A landscape with many valleys, sampled at points; each row gives a point and its height.
A ball rolls from a point to the lowest of its 2 nearest points, and stops where none of them is lower. Distance is the straight distance between rows; heights are no part of it.
J_584: [-21 -28   2 -11 -14   0  23  40  15 -26 -11 -22  27 -22  26 -31 -16 -21
   9 -17   6 -25   0]  height 37.6
J_517: [-19 -12 -10 -40 -11  -4  13  44   0 -18 -23 -12  31 -19  38  -5 -25 -20
  -7   3  -9 -19 -28]  height 34.5
J_867: [ -6  24  11  12   0 -21  -3 -26 -26 -10  13  17 -31   6  -6  -6  16 -14
  12  19   2  34  34]  height 46.0
J_721: [ 15   3  -5   6  19  -5 -35 -11 -37  24 -22  27   4 -29  -3 -17  12 -12
   3  46  62  23  24]  height 41.4
J_540: [-10 -23  22   2 -21  27  -5   5  15  -4  -3  11  36 -29   0   5 -21 -24
 -29 -32   7 -13  -2]  height 54.2
J_48: [ -3  12  12   8  18 -12  -8 -17 -27  45 -10   5  -3   1  -1 -23 -27   4
  17  21  18  13  14]  height 35.7
J_295: [ -2  13  19   8 -21  26  12   8 -26  -3  16  21  -2 -17 -28 -20  -7  -7
  28  -1  25   4  27]  height 33.5
J_943: [-12 -11  -4   4  -7  -9  -1   7  26 -25 -13 -15  -4 -28  38   8  10  -1
 -30 -39 -18  -9 -36]  height 63.0
J_178: [ -2  -6   4  30   2  24   1  19 -14 -43  27  25  22  -8   6  26  32 -16
 -16   8 -30  29   2]  height 39.4
J_695: [-11 -12  16  27 -17  19   2   2  37   1   2 -26 -12  12   4  22  -6  -5
 -13 -21 -19 -35   0]  height 37.8
J_515: [-13  24 -36  30 -49  12  16   3  -8 -23  36  29  -1   1  -2 -10 -10  -5
  -1 -13  -4  -4 -11]  height 47.8
J_327: [-16 -13  29  13   0  30   4  13  -3 -19  20  24   6   5   4  15   2   1
 -23 -16 -14  33  -2]  height 41.3
J_625: [  2   1 -16 -37   9 -33  -2  27 -24  -1   1  -1   1   6  11 -26  30 -16
  11  40   4   7 -16]  height 8.4
J_669: [ -8 -26  32 -30  13 -10  -6   0  19 -14  -7  -7  -9   6 -13  -1  36   1
 -11  -5  -9  10  29]  height 35.2
J_607: [ -6   7 -15  28  -2  35  13   8 -22 -30  27   7  17  -2  -8  37  -7 -10
 -15  21 -12  15  12]  height 37.5
J_824: [ 12  17 -36  29 -26 -11   6   7   9   9  25   3  17  -5  13   7 -34  -7
  19 -25 -14 -22 -19]  height 47.7
J_486: [-10  -6  38  -1 -24  43  -2  -4 -14  -2  -4  34  10   3 -19  -1 -13 -13
 -43  -6   3  47   4]  height 43.4
J_681: [-13   4   8  -1 -33   3   6   0   1   8   8  19  30  -7   2  -2 -46 -10
 -15 -10  -5  -4   2]  height 51.4
J_958: [ 28   2  32  10  19  21  -8  -2  -2  25   7  -7 -26 -17 -28   4  27  44
  -7 -11   0   2 -13]  height 27.4
J_530: [-19   0 -37  -4 -21   9  27 -12  11 -28  -9  24  18  12   2  41  -3   7
 -16  -4   2 -33  -7]  height 18.7
J_465: [-12  -7  39 -43 -17 -14 -10 -11   2  39 -22  -4  -3  -4   0 -26 -24  10
 -29  -1   0  -3  -9]  height 18.0
J_251: [ -3   4 -30  -9 -27  11   8  -6  -6 -25   7  23 -10  11 -17  12   0  -1
 -34  11   9 -12  -3]  height 16.0
J_446: [-28   7  27 -35  -5 -15   1  21 -25  14  -7 -15 -23  31  13 -45   4  -9
  30  31   3 -10   1]  height 22.5
J_199: [ 45   3 -38   3  26   1 -23 -11  -7  -9  -4  -7 -23 -16 -17  -4  21  11
 -16  10  15  10  -7]  height 23.4
J_476: [ 11  10   4   9  -3 -15 -13 -28 -33  25 -14  26  10  -2 -15  -5  -7   7
  -3  35  40  -4  26]  height 38.7
J_403: [  2  -2 -18  -4  52 -12  -1 -10 -12  10   7  -7 -12  18   1  44   4  -3
 -12  29 -13  15   4]  height 27.5
J_753: [ 42  -3   1  -5  22  -3 -12 -21  -4  18 -10   0  -7 -11 -21  18  18  22
 -14  -5   2   5 -19]  height 25.0
J_996: [-16  -4 -26  22  21   6  31  20  14 -34   4 -21 -17   1   2  10  11   0
  25   6  -1  -7   8]  height 21.0
J_124: [ 25  15  28  31 -11  23 -16  -8 -36  17   5  34  28 -22 -21  17  13   6
 -19  14   3  21 -15]  height 33.9
J_348: [-27  -4  -5 -11   5  -2  -4  27  13 -22 -18   9   3 -24  39 -20 -37 -10
 -38 -27   0  31 -27]  height 59.3
J_585: [-12  -1 -45  21   2   2  23  -8  30 -24  -6   0 -18  20   6  15  14  20
   2  -9  12  -5  -9]  height 18.6
J_946: [-26   3  23   0   8 -25  19 -33  19 -18  14  20 -18  30  -1  13  20   0
  12  -9 -13  17  38]  height 27.3
J_516: [ 24  14   5  26 -13   9   2  -8 -29  -7  19  20  35 -15 -12  46  13  -7
 -18  27 -18  15   5]  height 35.8
J_236: [ -7 -19  26  -2  -6   1   0  36  19  -7  12 -33  19 -18  17 -26   3 -21
   0 -23 -23  -6   7]  height 41.5
J_57: [  5  13  -5  25  20 -30  11 -27  22  -1  30  -1 -15  14   8  21  28  30
  17 -23 -40   8   3]  height 24.9
J_282: [  7  13  22  15 -22  -3  17  -7 -24   0  24  39  24 -12 -13   3   0   3
  18  -9  -4  -2   9]  height 31.0
J_535: [ 11   6  37 -32 -19 -23  -2   9 -15  23 -14   3 -11   6  -7 -25  18  13
 -17  13  -3 -10 -19]  height 13.1
J_778: [-14  20 -23 -23 -26  -3  18  -1   2   6  -2  25  23   5  15  37 -10  10
  -3  -4 -19 -42 -30]  height 21.7
J_26: [-13 -18  28 -33 -11  17   1   7 -13  22 -17   8   3   3 -16   0 -37   4
 -21   7  14   6  -9]  height 22.6
J_950: [-28  16 -24   7 -41  -1  14  13  -7 -10  10  34   0  14  11 -15 -42 -18
 -10  -1  11   6  -7]  height 49.3
J_654: [-13  20   2  40 -33  19   6   1  15  11  19 -22 -25  16  -2  -5 -24  -3
  10 -21 -15 -25   6]  height 43.0
J_614: [ 25 -16 -30  -1   9   1 -32  11  10 -22  -2 -42 -15 -14  -3 -11   4 -27
 -19  17  16  18  15]  height 51.9
J_10: [ 20   4 -55  13  13 -25  -5 -17  32 -14   7  29  14  -8   2  12  19  15
   2 -32  21  -2 -15]  height 18.1
J_294: [ 14  30 -17  45 -34   0  -3   1  -3  10  31   9 -15  -6   0 -26 -20   5
  14 -27 -14 -12 -15]  height 46.1
J_86: [ 10  -3 -26   3 -10  -7  -6  -2   4 -16  13 -11   6   2  -5  20  10  -8
 -20  -2  -6  -8   9]  height 18.9
J_928: [  3  -7 -26   4   8   8  -1  16  23 -27 -27 -56  -4  14  -1 -22  21   6
  37   4  11 -30  11]  height 22.4
J_749: [ 20   4 -23  -1  10   3  -9 -31  31   9 -23 -35 -33  29 -25  28   2  16
  -8  -2   2  -7   7]  height 28.0
J_797: [ -7 -28  26 -14  13   4  14 -12  22  16  -1  32  42  -3 -10  16  -6  10
  22 -24  10 -10  12]  height 17.6
J_732: [ -5   5 -23 -14   3 -34  -7  19  21 -17 -11 -14  -6 -16  41 -19  -9  -5
 -22 -23 -27  19 -39]  height 61.1
J_705: [ 10   4  11  12  -5 -19 -29  -9 -27  -8  -8  34 -15 -10  -5 -21  19 -16
   3  31  30  41  22]  height 43.8
J_543: [-22  10  -4   5  36 -39  12 -20   9  -2  13   0 -29  41  12  11  18  -3
  26  11 -21  17  20]  height 25.1
J_533: [ 25  34  38  33   0   8  -8   9 -38  28   5  27   4 -37 -10  -8  -3  25
  -4  17   2  25  -4]  height 31.9
J_658: [  0  -9  13 -21  -9  17  12 -20  -1  24  -7  27  12   7 -12  22 -15  20
  -3  -3  21 -21  -7]  height 20.5
J_308: [  9 -10   0  14  33 -11   9 -35  20   4  12  36  35  -4  -2  36   0  23
  27 -24   4   1   9]  height 15.3
J_991: [ 12   2  49  -5 -17  15   3   6 -20  26  -7   6  10 -20 -22 -25 -17  -7
  12  12  13 -11  28]  height 37.2
J_990: [-26 -17  18  -6  -9  -9  10 -17  32 -14  -1   4 -11  12  -2   2   2  -1
 -13 -23 -11  -5  29]  height 30.7
J_484: [ 18   3 -41  19  33 -25   1 -32  14   3  20  32  15  -3   8  23 -12  27
  17 -24  -1  26 -12]  height 16.7
J_957: [ 10   5  -7   3 -14  26  -9 -22  23  20  -9 -35 -13  20 -21  30  -8   8
  -5  -5  -9 -41  -7]  height 32.1
J_646: [ -3 -33  -7   4   3  25   8  12  36  -7 -39 -46   0  11  -1  -2   6  14
  19 -19  12 -30 -15]  height 25.9
J_455: [ 18 -12  31  -5  11  12  -9  13   8  15  -1 -43   2 -10 -12 -21   6  -8
   4 -16 -14  -6  20]  height 45.9
J_357: [ -9 -22  11 -20  15  10  13  22  23   5 -24 -18  23  13  15   4   9  24
  31  -7  -7 -23 -18]  height 27.0
J_284: [ 27  -2 -35   0  42 -14 -12 -28  15   4  -9 -29  -9  16 -12  25   4  -2
   2  22  -4  -1   3]  height 25.5
J_358: [ 18  -2  38 -21   4  30  -6  30 -22  22  -7 -34 -12 -20 -10 -29   1  -5
   3  18  10   5  18]  height 41.9
J_873: [ -7  12  14  16 -17   0  -3 -26  -5 -32  24  25  -8   8 -21  11  22 -12
  -3  -3 -10  11  40]  height 48.2
J_137: [  0 -17  -4  -8  23 -22  -4   0 -13  31   2  -8  11  19  14  29 -34 -21
  -1  23  -8  12   6]  height 29.8
J_983: [ 23   6 -28  -8  -4  19 -19   0   5  -2 -14 -53  -8   5 -22 -14   8  -6
  17  16  11 -23  17]  height 18.4
J_46: [-26  13  35 -23 -12 -15  21  13  -2   9   7   2 -12  13   6 -35  12   8
  28   0 -23 -12  -4]  height 26.0
J_481: [ 27  -9 -31  17  13   4 -12 -27  12 -15   2  10   2  -3 -25  15  18  -2
 -21 -10  12  18  16]  height 21.6
J_13: [ -6   0 -43 -22  -3 -19   5 -11  31 -22 -14  11  -5  -2   9   2  15  11
  -6 -18  16 -11 -21]  height 19.8
J_557: [ -4  20  25  12 -14 -16  22  -4 -11  25  21  12   7   5  -1 -19 -13   6
  41  -7 -25  -5  11]  height 28.9
J_238: [ -1  17 -37 -25   5 -15   8  16 -24 -20   4 -18  -4  17   2 -18  25 -12
  44  41  12 -20   0]  height 6.1
J_116: [ 16  -2 -16   2  29  14 -25  -3 -19   9   1 -47 -11  -4   8 -29  -1 -22
  38  20  18  -5  27]  height 13.4
J_600: [ -6 -23 -15   4  18   6  -4   9  26 -18 -15 -35 -28  -1  -9 -14  -9  -1
 -18 -10  16  14   8]  height 49.6
J_293: [-11  17 -44   1  15  12 -14  12 -25 -12   4 -38 -19  26  20 -26   4 -26
  47  38  18 -15  22]  height 9.1
J_304: [ -5   3  20 -21  15 -20 -24  10 -40  40 -23 -13 -19  28  26 -45  16  -2
  18  32  18  -1  -9]  height 19.1
J_969: [-29 -28  14  -5  -7  25   2  12  15 -16 -17  -2   9 -10  18  12 -38 -16
 -37 -25   1  15  -7]  height 57.0
J_429: [  8   6  24 -45  -4 -41 -17  15 -22  28 -26 -17   4  11  21 -40   9   4
   6  19   0  -4 -36]  height 16.1
J_19: [  8   1 -13  -8   1  10 -23   4  -1 -11 -10  -1 -36   0 -20 -21 -14 -13
 -42   0  12  30   3]  height 47.2
J_888: [ -1   7 -14 -10 -11  -7  25  20  13   5  -6   2  34  -9  19  11   1  17
  22 -11  -9 -40 -28]  height 24.3
J_548: [-15   4 -17  30  33 -11  32  -4  23 -19  19 -13 -15  25  14  23  25  17
  41  -2 -25   8  14]  height 23.1
J_441: [  0  -8  13 -10  24 -24 -15  -8  -6  31   9  -5   1   3   8 -10  -9 -16
  20   5  -6  13  12]  height 32.5
J_210: [ 12  -5  31 -13 -23  30 -19  -2  -9   0 -10  21 -25  -8 -28 -11   4  -2
 -39  -2  16  24  -3]  height 45.2
J_628: [ -7  -8  -4 -27   5 -19  12  23  -2  16  -7  -4  23   0  23   6 -29 -15
  -1  18  -7  -8 -22]  height 32.2
J_547: [-22 -15  -4   2   5  10 -25 -10  16 -14  -2  -5  15 -40  20  34  14   9
 -35 -31 -11 -28 -66]  height 65.6
J_940: [ 14  13  57  15  15  17   8   3 -26  33   7  20 -11 -11 -14   6  10  42
   2   0 -24  16 -20]  height 29.6

For each start below, name the point where the ball stops.
J_295: J_535
J_867: J_137
J_614: J_251

Call two points neighbours if one is among the 2 nearest of the other. Go from one point of each pair to the other, from neighbour to neighbour, staying as low as possible. Name the highest point that can't be avoided.
J_585, J_238: J_26
J_535, J_137: J_455
J_238, J_535: J_429
J_535, J_251: J_357
J_585, J_308: J_13
